Points on a hilly landscape, in no order, each with its height.
From any point a ball rolls to the lowest of the 2 points nearest to it. It stops when none of these is lower. Distance is the straight distance between rows; heights are no part of it.
pep: [134 126 103 148 139 129 146 131 136 151 148 135 161 106 125 137 110 130
 121 130 113 136 105 128  86 135 172 107 142 152 134 167 150 139 101 157
 161 105 117 112 110 157 152 122 146 146]  height 8.53
sot: [ 55 170 103  91  87 137 119  72  50 120 174 143 150 125 150 121 134 124
  77  87 115 130 146 177 128 137 139 164 160 120  91 119 133 137 168 135
 114 156 134 142  58 142 113 114  61 125]  height 6.97
boril: [112 134  79 108 151 100 191  77 101 145 132 184 145  87 136 191  88 115
 141 163 114 152 174 144 123 117 143 134 122 148 117 152 167 121 106 134
 132 105 131 126  95 131 129 106  67 121]  height 3.50
peko: [125 109 178 169 145 157  64 136 136 161 112 104 122 132 138 118 205 155
 109 114 131 120  67  92  92 136 150  54 153 101 133 104  95 138 148 122
 143 147 150 118 175  61 157  89 183 138]  height 6.01
Zigo: [157  88 145 134 125 143 136 157 116 116 119 101 162 141  89 145 141 109
 180 122  89 168  92 103 148 152 116  72  72 158 157 121 135 139 114 143
 114 117 120 112 172  79 156 119 141 101]  height 3.17
nuv: [114 181  77 136 172 102 171  85 119 180 131 205 179  97 143 169  86 128
 118 161 113 125 173 135  71 117 194 143 154 139 109 170 160 142  90 131
 153  96 138 147  65 181 134  80 106 128]  height 4.42
furu: [124 100 152 154 140 143  95 140 117 148  92 100 134 147 122 137 201 147
 123 112 119 144  53 118 107 137 143  65 118 126 143 108  97 135 139 136
 140 129 152 125 185  64 158  99 160 124]  height 5.73
Fut: [113 121 146  84 112 100 135 120 113 139  78 119  78 160 138 141 153 127
 148 131 151 131 152 161 195 135  55 175  74 122 130  70 109 118 160 100
  97 146 132 155 158  76  95 143  78 105]  height 6.08
mig: [120 135 112 110 124 141 140 100 135 182  46 120  95 142 115 147 192 155
 103 124 107 151  40 132 134  94 111 135 120 139 154  96  99 130 116 116
 128 115 173 139 172  92 177 116 148 172]  height 3.05
kolu: [ 87 122 134 142  92 159  99  98  39  82 215 135 213 140 108  97 121 128
 140  99  77 164 100 164  98 166 163 101 164  99 109 148 138 140 156 144
 149 147 116 129 101 124 108 110 106 129]  height 0.94
zonef: [143  98 151 135 154  74 128 117  76  88 159 142 188 135  71 114 112 113
 201 132 143 177 157 137 144 143 113 136  78 108 112 129 171 123 143 119
 145 100  78 144 149  77  97 138 106  92]  height 5.11
gir: [ 91 149 114 127 138 123 126  59  98 199  82 132 161 131 123 148 167 149
  88 128  88 140  61 138  95 113 157 140 128 131 137 121 121 124 124 126
 140 116 149 157 131 107 172  95 140 180]  height 2.52
lir: [156 115 100  75  98 148 193 118 184 164  47 126  45 153 120 134 140 129
 125 138 106 139  90 141 173  81  73 144  97 169 171 112 123 115 130 121
  83 126 169 122 160 130 170 142 117 146]  height 4.35
Deka: [131 140  91 136 173  76 167 107 132 139 148 202 157  86 124 161  88 116
 142 151 144 133 177 141 103 122 160 148 122 133 107 167 172 141 106 136
 163 112 112 135 100 145 110 109 102 110]  height 4.27
pabo: [ 90 142 148 150 128 142  98 111  90 135 122 108 158 147 134 121 168 140
 101 107 113 126  66 158 119 138 150 105 136 123 123 112 106 125 143 135
 123 145 135 136 152 114 128 130 130 146]  height 7.36
Tese: [131 107 153 125 117 165 119 160 134 143  78  89 107 166 144 139 180 140
 111 110 131 141  50 141 151 126 107  99 121 141 145  97  89 126 127 133
 101 139 152 126 167 108 140 142 149 128]  height 8.32
zova: [ 49 161 103 142 128 130  99  88 112 145 142 149 137 113 160 110 108 140
  39 114 129  76 177 136  99 127 173 150 175 115  85 135  98 117 119 143
 127 183 151 128  68 202 100 112 123 168]  height 4.98
nageg: [185  94 112 138 117 151 155 208 200 123 114 116  77 112 130 109  87 124
 145 139 116 103 104  93 134 142 106 122 145 186 157 157 134 138  97 147
  99 103 140 100 117 184 164 156 147 124]  height 7.77
vika: [141 109 120 148 103 174 138 175 123  94 170 107 147 118 116 130 113 131
 140 113  93 156  96 113 121 158 148  77 130 152 156 158 148 138 117 171
 134 128 108  83 113 160 146 141 156 126]  height 7.26
fam: [126 130 122  90 128 120 141 117 143 167  46 115  79 154 126 146 169 137
 114 126 138 134  84 149 154  99  92 150 103 137 137  98 107 115 130 100
 116 135 145 151 178  90 140 138 132 155]  height 3.43
Lemud: [203 111 162 174 152 131 102 182 167  89 182 103 137 117 100  98 110 107
 171 132 158 112 169  66 114 135 132  96 125 115 156 150 144 152 124 128
 157 105  86 123 139 129 130 146 183 102]  height 4.08
kebi: [176  90 143 156 123 169 116 197 138 115 156 105 154 118  93 127 127 105
 159 112  88 152  97  78 106 177 141  54  98 160 168 151 143 147 123 153
 133 126 102  87 137 110 159  91 190 104]  height 4.66
lani: [153 104 150 136  98 196 120 194 149  83 127  89 114 154 146 115 129 122
 132 113 120 127  89 118 164 139 118  93 131 141 153 124 101 116 132 146
  86 142 130  98 136 156 132 166 165  99]  height 1.84
naful: [ 90 165 109  49  35 177 144 102  94 131 152 104 113 146 167 148 114 150
  69 122 116 149  65 172 153 131  98 138 138 158 121 136 144 107 158 143
  65 135 150 122 104 145 147 127  44 111]  height 6.45
kanab: [129 138 124 106 128 132 128 146 156 119  92 114  48 135 168 138 121 131
 101 135 177  84 190 123 178 118  91 183 108 102 121  97 109 114 140 125
  92 159 134 134 124 158  76 171 125 111]  height 2.10
rorib: [142 103 134 115 101 188 132 164 170 156  62 100  70 161 139 129 168 145
  99 116 127 132  46 117 143 106  92 112 134 157 148 102  89 117 126 132
  92 134 158 121 159 125 169 144 160 138]  height 8.20
sefe: [198  83 158 115 129 139 132 185 158 114  89  75 127 147 109 121 127 110
 200 111 124 136 114  83 167 140  88 115  69 149 168  96 118 146 120 118
 105 107 126 111 173  99 150 146 149  86]  height 2.68
mabip: [134 113 126  98 107 124 158 134 126  90 151 124 108 118 135 130  76 111
 145 116 132 127 174 140 181 139 104 143 124 134 135 125 137 117 130 128
 106 124 111 108 107 136  90 164 112  91]  height 8.06
sos: [170  99 154 155 155  96 128 143 114  82 169 128 181 131  71 112 108 109
 198 122 138 160 166  96 130 139 140 113  87 107 132 146 157 139 132 126
 150 101  73 126 147 105 103 142 143  94]  height 5.44
Disit: [103 157 108 183 156 111 100  95 146 173 159 157 198 104 128 109 125 134
  87 146 118 109 123 101  34 125 222 106 173 128 103 185 131 146 104 138
 184 117 138 149  86 191 171  75 165 183]  height 8.80
Vuk: [145  98 154 137  75 192 109 172 103  45 177  86 141 160 128 107 119 130
 143 118 102 133 104 146 170 148 139  81 148 130 153 127 108 125 150 151
  82 143 104  93 121 148 112 160 147  96]  height 1.81
Mubor: [ 84 159  98 153 165  89 131  64 110 172 135 182 186 105 142 141 105 122
  84 143 127 115 153 134  66 117 204 133 151 113  98 172 149 125 105 136
 160 121 130 153  85 170 147  75 125 165]  height 4.73
mizak: [111 140 119  66  72 143 162 119 123 117 116 121  74 145 143 143 121 125
  98 133 135 143 125 168 200 119  68 145  98 153 124 107 124 107 146 134
  67 142 134 125 117 120 125 149  59 104]  height 5.82
gudum: [ 87 118 168 162 142 116  80 112  52  87 170 136 203 154  97  88 167 141
 158 113 117 135 112 144  86 145 160 111 139  67 100 120 119 117 158 129
 173 149 109 160 155  85 101  98 114 139]  height 0.98
robi: [150 118 141 179 143 164  95 173 196 164  99 118  81 106 136 110 170 151
  96 149 131 118  54  66 110 121 111  98 176 136 161 122 113 151 122 119
 138 118 160 125 137 103 188 113 193 159]  height 7.88
monom: [169 118 156 120 147 109 115 146 172 136  96 104 107 139 131 118 142 124
 146 126 175 119 157 102 139 119 104 142 109 111 136 112 124 140 129 116
 132 118 108 141 162 103 122 164 157 123]  height 7.21
Zugud: [199  90 157 160 135 153 106 213 166  89 169  93 148 118  99 111 113 106
 174 120 111 123 132  50 122 159 122  80 109 144 163 156 137 158 125 139
 129 104  95 101 136 119 143 123 185  97]  height 4.37
teba: [140  83 188 159 128 124  74 147  88  87 149  66 132 159 115  98 190 130
 175 123 130 135 113 124 129 160 132  82 113  84 140 101  90 120 140 140
 130 135 124 121 191  63 107 112 152  91]  height 2.18
vubo: [147 111 121 167 119 194 129 190 135 112 193 108 145 104 128 110 112 125
 108 113  88 130 103  96  94 166 164  63 148 143 156 169 134 152 115 173
 143 143 109  86 102 167 150 123 186 137]  height 7.38
Kal: [159 107  93 135 135 131 175 143 145 144 132 142 151 101 127 152  99 124
 159 146  89 154 115 119 110 127 142 105 119 179 162 172 157 142  96 164
 150  97 119 106 129 144 177 123 129 140]  height 8.29
Dugu: [146 125 154 114 112 140 110 148 154 104 114  94  72 156 166 117 119 137
 114 121 172  92 172 125 158 125  96 164 120  87 129  90 103 116 139 115
  95 160 128 128 142 151  91 182 162 104]  height 1.67
vav: [125 198  61 135 165 129 176 115 164 164 107 234 110  67 154 176  86 128
 106 173 117 106 193 117 100 109 150 170 149 162 103 159 136 174  89 142
 152 109 160 136  74 195  97 105  90 125]  height 3.53
tosef: [121 174 157 134 172  60  94  89 153 179  66 140 117 135 135 127 207 140
 120 148 189 121 147 106 121  89 115 160 118  84  85  85 139 118 150  83
 163 120 123 168 167  72 123 105 157 170]  height 4.68
kob: [156 119 129 149 129 167 127 173 199 185  75 122  60 106 120 110 150 160
  95 153 118 115  35  80 116 101 105 126 169 154 167 116 109 142 100 122
 125 108 180 129 138 123 196 125 194 165]  height 7.99
Zatul: [128 185  70 119 151 136 194 103 143 183 124 200 146  85 150 182  74 134
 121 162  90 130 163 139  82 121 166 136 156 159 124 171 148 154  89 132
 153  92 152 123  65 185 133 105 106 134]  height 4.04
tozi: [183  92 136 161 125 178 119 212 190 111 124 100  81 113 138 108 112 126
 132 131 124 112  91  81 124 148 112 106 155 150 165 144 115 138 111 136
 108 115 130 109 133 167 165 155 186 122]  height 7.61
Talo: [ 47 175 117  85  79 133  95  78  56 135 146 142 144 161 153 122 165 129
  83  78 124 130 116 192 133 133 123 154 157 110  92 108 116 127 176 133
 106 159 140 150  95 122 119 108  65 138]  height 7.06
rono: [ 92 140 129 137 131 139 115  86  99 193  67 112 140 147 126 147 189 157
  88 111 107 140  27 125 105 117 141 116 135 137 130  96  94 130 128 129
 124 130 168 152 150  93 161 101 157 169]  height 2.76
Ruf: [155  97 138 141 139 147 119 152 138 160  91 112 124 137  98 154 180 129
 153 118  97 167  64  90 113 130 114  77  99 154 175 113 111 142 129 128
 142 111 148 114 181  64 186  89 178 134]  height 5.35
vopa: [145 103 161 110 146  74 128 117  90 110 122 130 163 147  80 133 122 119
 200 130 145 169 155 131 157 145  85 144  57 121 130 101 158 126 131 113
 126 101  91 145 166  67 117 143  99  91]  height 4.75
Somet: [172 106 122 170 124 205 119 216 168 114 170  98 106 106 135 107 117 127
 113 123  96 125  83  81 106 167 130  74 162 163 168 161 129 146 113 159
 122 136 129  89 107 181 175 131 194 123]  height 7.48
Nomip: [163  94 146 106 129  91 144 138 113 115 104 100 149 144  88 135 115 119
 207 120 124 159 139 120 182 137  81 126  50 149 153 102 142 133 130 114
 106 104 107 127 174  80 127 154 100 100]  height 4.26
Git: [135 123 155 155 158 102  82 115 101  58 189 137 190 146  84  96 113 128
 156 129 148 139 180 110  83 123 162 124 134  51  96 126 136 122 134 105
 178 149  78 137 134 114  57 122 134 132]  height 1.50
ravo: [ 97 148 117  89 141  91 124  97 120 176  49 139  86 138 131 156 177 142
 117 135 140 127 111 148 142 108  99 175  99 119 110  84 124 107 144 109
 122 134 138 163 170  76 117 116 106 160]  height 3.86
zil: [176 133 119 119 171  43 151 131 194 163  81 154  98 113  91 147 155 120
 168 167 173 125 172  91 128  94 100 163 101 135 130 133 144 132 103  94
 165  72 128 169 158  99 150 117 137 143]  height 6.07
devez: [ 97 135 163  85 114  98 107 124  82 127  99 107 105 175 140 117 186 135
 157 119 159 140 141 193 171 142  81 173 104 100 122  78  89 111 159 101
 106 148 126 156 168  59  96 138  90 112]  height 6.38
zesi: [141 110 162  98  81 148 126 149 106  72 126  86 113 167 137 115 112 129
 151 116 135 138 119 152 192 140  93 137 105 133 143 100 116 114 144 122
  85 128 114 120 140 116 106 165 123  89]  height 8.05
Bigo: [150 145 116 177 167  92 113 141 183 114 178 157 151 102 118 114 106 114
 135 143 179  97 194 111  83 112 165 121 154 105 100 172 145 135 101 113
 187 114  97 130 114 162 105 113 144 134]  height 3.49
Bala: [ 96 116 166 120 103 142  96 133 104 123  98  78  97 187 155 105 202 144
 117 115 155 124  62 196 150 140 106 133 131 116 124  67  64 103 163 113
  94 155 150 142 179  84 119 135 120 121]  height 7.66
delab: [114 114 110 153 142 118 146  80  69 122 201 162 217  87 110 138  82 118
 149 138 101 174 133 157  82 144 189 108 134 112 114 175 179 127 121 154
 160 122  97 138  75 148 138 108  99 129]  height 1.42
kavub: [ 44 163 131 104  88 122  77  52  43 161 135 142 183 164 150 122 167 132
  77  86 103 121 104 186 104 154 145 151 150 115  98 130  99 129 156 140
 107 147 136 165  90 124 138  99  88 160]  height 7.15
zav: [178 110 108 127 125 144 173 179 183 139 131 147 107 107 127 135  85 121
 158 160  85 125 107 113 116 139 124 106 149 208 158 185 146 143  91 152
 129  88 146 102 110 178 172 143 130 132]  height 8.00
guri: [107 159 100  57  52 154 173  95 128 144 115 113  65 149 155 155 131 134
  70 147 107 146  86 158 176 111  76 155 116 163 128 127 141 103 142 134
  58 134 161 129 109 132 156 129  38 125]  height 6.17
Kar: [106 128 172 160 164  92  70  97  79  76 172 149 203 157  93  84 151 139
 152 132 158 129 156 133  76 124 156 129 136  51  83 121 124 110 153 109
 181 157  91 157 143  97  72 105 116 146]  height 1.24
gada: [ 95 155 116  85  47 166 152 110  96 109 179 106 123 141 156 143  99 135
  87 117 103 153  86 164 159 143 122 116 148 154 116 145 150 107 143 146
  82 140 134 108  89 151 134 146  77 114]  height 6.65
dabon: [ 90 154  82 122 151  88 167  52  74 197  97 157 182 117 113 175 128 144
 116 156  91 148 109 145  87 111 163 146 112 135 131 141 155 109 107 125
 139  97 139 162 105 113 176  82 103 165]  height 1.74
bafig: [124 121 121  93  90 151 163 142 153 111  91 117  70 148 148 140 115 129
  96 122 137 120 125 147 187 120  92 145 119 148 135 117 119 105 129 138
  84 146 132 122 117 144 118 171 109 118]  height 5.46
Pup: [ 86 124 154 135 106 145  96 115  84 150 102  84 131 176 143 117 210 151
  93 107 122 129  35 178 132 139 131  96 144 129 128  87  79 116 163 137
 106 146 171 147 168  87 146 107 127 128]  height 7.51
ser: [ 80 141 153  97 112 104  92 109  61 124 129 134 130 169 143 118 180 136
 147 100 149 132 139 200 146 150 102 162 119  85  96  89 111 118 172 115
 130 151 113 166 152  65  91 118  87 119]  height 6.60
fide: [116 122 129 122  79 158 145 131 106  90 160 121 133 125 131 135 100 130
 110 111 112 148 113 155 153 141 137 112 141 140 135 141 150 120 132 151
 111 133 108 104 104 155 124 153 107 127]  height 6.89
mepi: [112 119 116  82 134  82 153 111 124 128  82 137  88 134 122 150 125 119
 141 134 136 135 162 148 179 133  80 171  81 134 127  96 129 112 133 114
 112 127 122 134 142  93 111 144  89 118]  height 5.60
puzu: [106 131 104 120 105 142 160 100  97  86 216 151 131  86 147 144  58 122
 112 119 104 140 164 161 138 138 152 117 171 137 105 171 151 121 125 139
 126 137 116  90  63 190  90 151  92 106]  height 2.61
bet: [161 164 133 147 172  50 116 119 189 177  84 143 112 131 119 131 184 133
 140 162 188 125 160 101 128  82 109 160 122 109 105 108 143 124 128  79
 178 100 121 171 154  82 144 113 160 167]  height 5.20
puz: [ 66 156 118 134 124 152  93 113 120 121 145 123 120 126 156 105 102 149
  53  99 133  78 142 152 117 125 161 142 169 108 104 130 104 110 134 125
 112 182 132 119  98 188 105 141 144 162]  height 5.06
zov: [147  93 137 113 126 111 145 121 110 121  92 116 152 139  81 150 140 115
 200 128  89 174 101 121 160 130  94 105  55 170 158 116 147 129 128 118
 101 105 118 129 183  72 168 143 112 114]  height 3.71
buza: [128 146 163 177 150 147  54 132 156 166 108 119 135 123 141 103 199 153
  85 117 141 100  77  85  93 112 154  88 177 100 120 103 104 140 145 117
 156 142 157 124 153  99 160 110 185 165]  height 6.23
kam: [161  75 180 151 133 142 101 168 111  87 146  84 153 149 104 116 150 119
 177 116 108 147 110 100 135 165 135  61  97 120 154 116 117 133 137 143
 117 124 107 100 164  82 129 109 171  88]  height 2.66
kozul: [147  97 143  70 120  88 166 127 126 115  95 118 113 133 107 134  94 109
 190 127 131 145 163 125 201 131  73 148  59 142 139 100 145 121 127 107
 101 109 122 132 149  92 115 158  80  85]  height 4.87
biv: [174 104 133 105 129 118 168 170 173  99 136 116  98 121 131 113  60 108
 164 123 154 101 184  98 172 134 101 151 107 127 148 134 148 137 116 125
 107 105 112 109 122 149 100 176 142  83]  height 8.04
tulum: [190  99 102 108 118 119 196 165 196 129 105 148 101 109 118 143  67 105
 183 150  98 127 141 109 142 127  98 132 118 194 162 158 151 137  89 128
 117  88 138 100 132 155 162 144 114 118]  height 8.37
rosez: [121 136 123 166 150 138 110 132 143 129 157 127 170 103 120 111 124 133
 104 122 121 114 121 118  85 134 180 107 142 121 126 163 142 139 122 147
 170 138 114 124 124 161 135 125 156 151]  height 8.65
vitef: [138 104 198 147 119 131  72 129 110  97 134  61 126 172 144  92 189 139
 157 122 165 115 136 129 133 138 124 119 118  72 130  70  83 115 142 115
 124 151 123 138 200  80  88 134 153 105]  height 1.71
ruke: [154 111 103 128 110 179 147 172 203 161  76 119  54 136 143 116 139 142
  89 137 121 116  45 109 127 107 103 130 163 161 152 117 106 125 116 129
  94 120 174 125 134 151 173 148 173 152]  height 8.08
naso: [123 118 164 107  81 155 105 150 109  86 107  84 105 191 152 115 170 142
 138 111 149 136  98 181 183 146  85 137 118 117 138  85  81 102 157 118
  78 139 136 131 168 103 109 145 110 105]  height 7.82
kif: [ 79 147  86 110 145  85 164  62  73 170 107 155 149 113 111 170 123 125
 118 143 113 141 130 164 117 122 132 159 120 131 115 123 159 110 131 125
 131 115 133 154 109  99 148 102  74 151]  height 2.25
rim: [153 106 115  69 113 125 172 142 179 138  62 125  58 145 130 138 111 120
 126 133 137 116 133 127 175 108  81 153  98 160 151 114 123 113 119 128
  93 121 144 120 146 122 135 154 122 117]  height 4.95
Raro: [ 95 135 132 108 119 115 115 114  81  99 154 137 132 135 126 127 116 126
 137 107 131 151 161 170 153 143 101 159 121 102 114 122 135 126 151 126
 129 140  99 135 125  96  83 144  92 113]  height 7.03
pokam: [125 117 136  82 112  95 127 113  81  85 162 130 118 128 123 123 108 107
 170 110 142 161 190 161 184 150  72 176 106 110 122 100 134 123 156 107
 116 126 107 136 108  93  67 152  83  79]  height 7.32
loko: [128 117 113 128 104 157 138 158 139  97 165 116 132 111 136 121  86 118
 126 113 109 126 122 131 132 137 155 105 150 137 146 154 142 120 116 153
 127 133 111  94 108 175 124 164 145 126]  height 7.08
Gufur: [106 147 104 117 103 143 193  87  95 117 191 150 150  75 154 171  55 117
 120 141  90 143 149 153 113 140 165 115 163 156 103 178 159 134 106 144
 127 122 143  96  40 192 117 138  74 111]  height 2.24
zavol: [184 124 140 187 152 104 103 162 167  94 179 126 155 117  93 106 120 110
 154 138 166 122 186  85  93 118 147 103 134 102 121 167 143 151 119 120
 174 109  81 124 134 142 126 130 165 132]  height 3.81
zis: [129 166 141 167 158 118  74 126 188 161 107 120 109 111 160  92 159 140
  79 140 185  69 146 100 103  90 129 148 180  99 100 122 120 130 134  88
 156 144 139 139 136 132 136 132 181 181]  height 6.57
penav: [131 110 151  87 112 114 154 137 113  84 133 121  83 135 138 124  88 105
 149 124 149 125 190 139 206 132  80 176  90 112 134  97 133 113 148 122
 107 131 116 120 116 125  75 170  98  71]  height 7.69
ren: [100 128 103 134 157 114 144 102 107  86 196 158 150  86 123 122  66 120
 119 127 123 124 195 143 117 126 168 137 160 113  94 161 148 128 125 140
 154 141 108 104  77 173  66 132 104 105]  height 2.94
fur: [106 134 141 127 133 126 112 125 123  95 149 123 117 117 139 119 112 128
 116 115 145 113 160 145 128 131 136 140 126  91 117 130 133 120 139 121
 139 143 109 125 134 138  83 149 131 131]  height 7.29
sinav: [176  90 166 131 101 172 128 193 150  93 118  74 122 147 122 118 133 127
 168 110 118 126  98  95 169 146 101  90  99 155 165 109 108 133 124 139
  85 126 120 101 153 128 140 146 170  78]  height 2.19
lumaz: [ 68 160 138 137 120 122  95  76  74 158 114 128 169 143 133 122 152 136
  77 105 108 117  83 166 107 139 158 136 143 109 108 123 114 122 150 132
 133 150 136 169 111 126 133 108 116 173]  height 7.24
fedu: [ 89 197  73 142 157 147 141 134 157 150 112 207 100  81 179 153  85 123
  75 156 130  68 197 118 109 113 163 161 175 153  91 148 110 159  94 144
 138 140 169 129  69 218  86 109 112 140]  height 3.18
Sog: [111 151 104 153 174  96 122 111 142 111 184 174 156  96 125 117  77 116
 114 137 160 105 207 123  88 114 178 144 153  95  87 161 143 128 120 121
 175 154 107 122  94 178  84 106 118 121]  height 3.20
Rav: [163 117 141 167 130 180  91 185 174 135 120 101  96 121 132 115 153 134
 115 124 126 122  86  86 109 134 125  86 153 135 154 129 115 147 129 134
 125 133 137 116 141 130 162 137 191 136]  height 7.75
Ped: [183 114 103  96 154  82 191 142 183 142 101 166  94 111 107 155  75 106
 188 159 135 112 178 102 150 110  93 146  97 174 144 147 154 141  96 119
 129  83 142 121 141 132 138 132  99 106]  height 7.87
bevi: [106 132  97 122 125 139 140 151 141  91 124 132  46 112 173 122 103 133
  86 146 165  73 211 130 180 111 110 181 139 108 105 107  98 117 134 135
 100 176 138 114  87 193  62 167 109  99]  height 2.50
kapo: [106 132  94 115 118 101 191  77  71 153 135 154 149  96 122 176 100 125
 133 148  99 166 134 167 110 133 142 137 118 142 122 147 174 120 119 131
 131  99 132 131  99 110 152 118  61 139]  height 2.80
funu: [122 175  92 141 156 144 128 156 173 129 151 177  98  87 180 126  85 129
  77 145 149  50 200 119 107 117 154 154 197 136  94 164 111 136  90 127
 129 159 153 113  77 223  90 126 133 141]  height 3.00
pem: [184 115 118 118 160  64 158 143 178 140 111 130 116 117 101 143 111 110
 170 145 161 130 172 102 136 108  99 147  85 145 140 144 150 138 110 116
 145  74 113 133 163 111 153 133 126 122]  height 6.95
Tel: [149 143 134 137 155 102 102 143 180 148  93 120  92 126 148 122 153 129
 110 135 173  99 137 108 117 106 125 148 131 118 120 127 131 126 116 103
 145 129 123 142 156 120 134 138 160 162]  height 6.86
zuk: [145 167  89 150 186  75 161 115 154 137 172 220 176  82 114 164  71 102
 142 170 152 133 196 127  81 103 191 129 152 125  89 178 170 151 105 124
 174 109 111 149  84 181 107  86 103 106]  height 4.67
fef: [176 103 114  91 113 131 174 125 189 161  55 124  65 139  96 124 145 113
 153 139 106 142  92 108 159  81  70 144  75 166 180 124 119 135 106 111
 111  97 164 126 184 112 181 142 130 143]  height 3.85
Setez: [145 126 188 127 119 135  87 131 133  87 121  82 100 170 153 111 141 140
 151 116 184 103 167 133 148 137  99 153 115  75 129  65  87 113 147 113
 109 147 126 141 167 116  75 166 158 113]  height 1.20
Dob: [103 110 124 157 116 141 127  94  64  78 213 139 206 111  99 113  73 122
 140 119  91 162 130 152 103 146 171 108 148 105 117 164 166 120 142 145
 166 132  94 114  84 144 109 127 113 129]  height 1.17
sino: [ 66 164 108 147 159 107 107  61 106 150 146 177 169 102 144 129 105 123
  66 123 122  90 173 139  84 122 197 148 158 113  90 157 123 116 109 136
 153 159 129 139  81 179 115  86 116 167]  height 4.88
rud: [177  95 128 102 124 130 160 158 168 141  75  99  95 138 103 124 128 111
 183 134 112 134 102  95 164 108  77 130  82 179 172 118 128 139 114 116
 107 103 145 118 178 106 167 157 131 117]  height 3.30
kun: [109 126  94 135 130 123 189  69  72 141 183 161 188  70 139 169  62 121
 136 143  92 155 141 161  96 144 176 117 150 137 102 179 177 132 117 136
 149 108 119 125  47 169 134 108  75 121]  height 1.79
vedip: [ 86 111 144 160 112 143  81 112  34  84 194 127 208 157 106  83 156 135
 144  99  91 144 103 153  96 161 169 105 159  93 106 131 105 117 156 148
 151 155 125 131 133  98 106  96 110 139]  height 0.76
Putu: [119 147  87 125 131 151 156 164 168 105 136 160  59 101 180 124  93 132
  88 132 156  72 197 119 140 123 133 155 175 122 110 138 100 124 109 138
 108 169 144  99  85 204  82 159 131 115]  height 2.78
Fela: [ 74 170 100  87  72 157 134 104  71 107 186 123 113 122 170 127 100 131
  67 112 109 132 131 171 145 135 129 143 167 143 104 141 138 127 157 141
  94 157 136 115  59 171 102 134  63 108]  height 6.85
kidiz: [106 134 116 181 147 134  92  99 126 138 178 147 217 113 107  97 127 126
  96 120 124 120 122 101  47 123 210  98 159 111 107 175 134 140 107 144
 187 144 110 134 100 172 141  93 151 175]  height 8.74
siv: [159  92 128 152 126 171 128 185 148 145 124 107 124 128 105 152 152 118
 144 118  81 159  57  90 115 158 119  57 100 172 177 135 127 148 124 143
 127 137 145  92 148  99 180  93 178 124]  height 4.97
mapo: [ 82 170 137 109 167  72  86  73 122 189  49 146 108 131 133 142 198 142
 104 143 153 114 130 132 120  90 119 183 101  97  89  79 127 104 148  87
 145 132 136 178 163  86 121  93 138 168]  height 4.28
Bar: [105 158  83 121 157  95 165  54 105 224  67 150 156 124  97 152 174 150
 114 150  96 139  84 123  80  91 139 154 120 133 139 135 122 119 106 115
 142  92 154 153 130 103 190  70 144 182]  height 2.20
biver: [ 81 141 122 104 128 100 114  96  81 130 117 141 120 128 137 135 146 132
 119 118 136 130 148 179 141 142 109 167 115 102 112  98 141 119 153 117
 132 148 121 154 130  96 101 122  84 129]  height 6.82
Gagu: [117 170 154 182 160 147  38 116 177 172 100 123 132 130 159  71 184 147
  76 128 169  80 110  86  95  91 149 114 193  95 109 110 104 136 134 103
 146 152 156 125 134 119 158 117 190 195]  height 6.39
vizul: [199 112 165 124 138 114 119 170 168 109 124  91 112 138 122 103 102 116
 173 130 180 103 174  76 144 128 103 146  99 118 148 113 133 140 129 124
 123  99 108 125 150 133 115 171 156 103]  height 7.58
Mubav: [168 117 156 156 149  97  92 123 155  57 206 123 167 143  88 101 100 117
 165 128 180 126 225  91  86 102 153 132 136  54 100 119 135 118 131 104
 184 141  79 127 121 130  56 142 151 117]  height 1.83

For each start below, name the point where the ball stops.
vika -> Vuk
tulum -> dabon
ravo -> dabon
monom -> vedip
Sog -> vedip
kidiz -> tozi
Fela -> Vuk
Tese -> vedip
puz -> Setez
naso -> Vuk
Disit -> Setez
lir -> Vuk
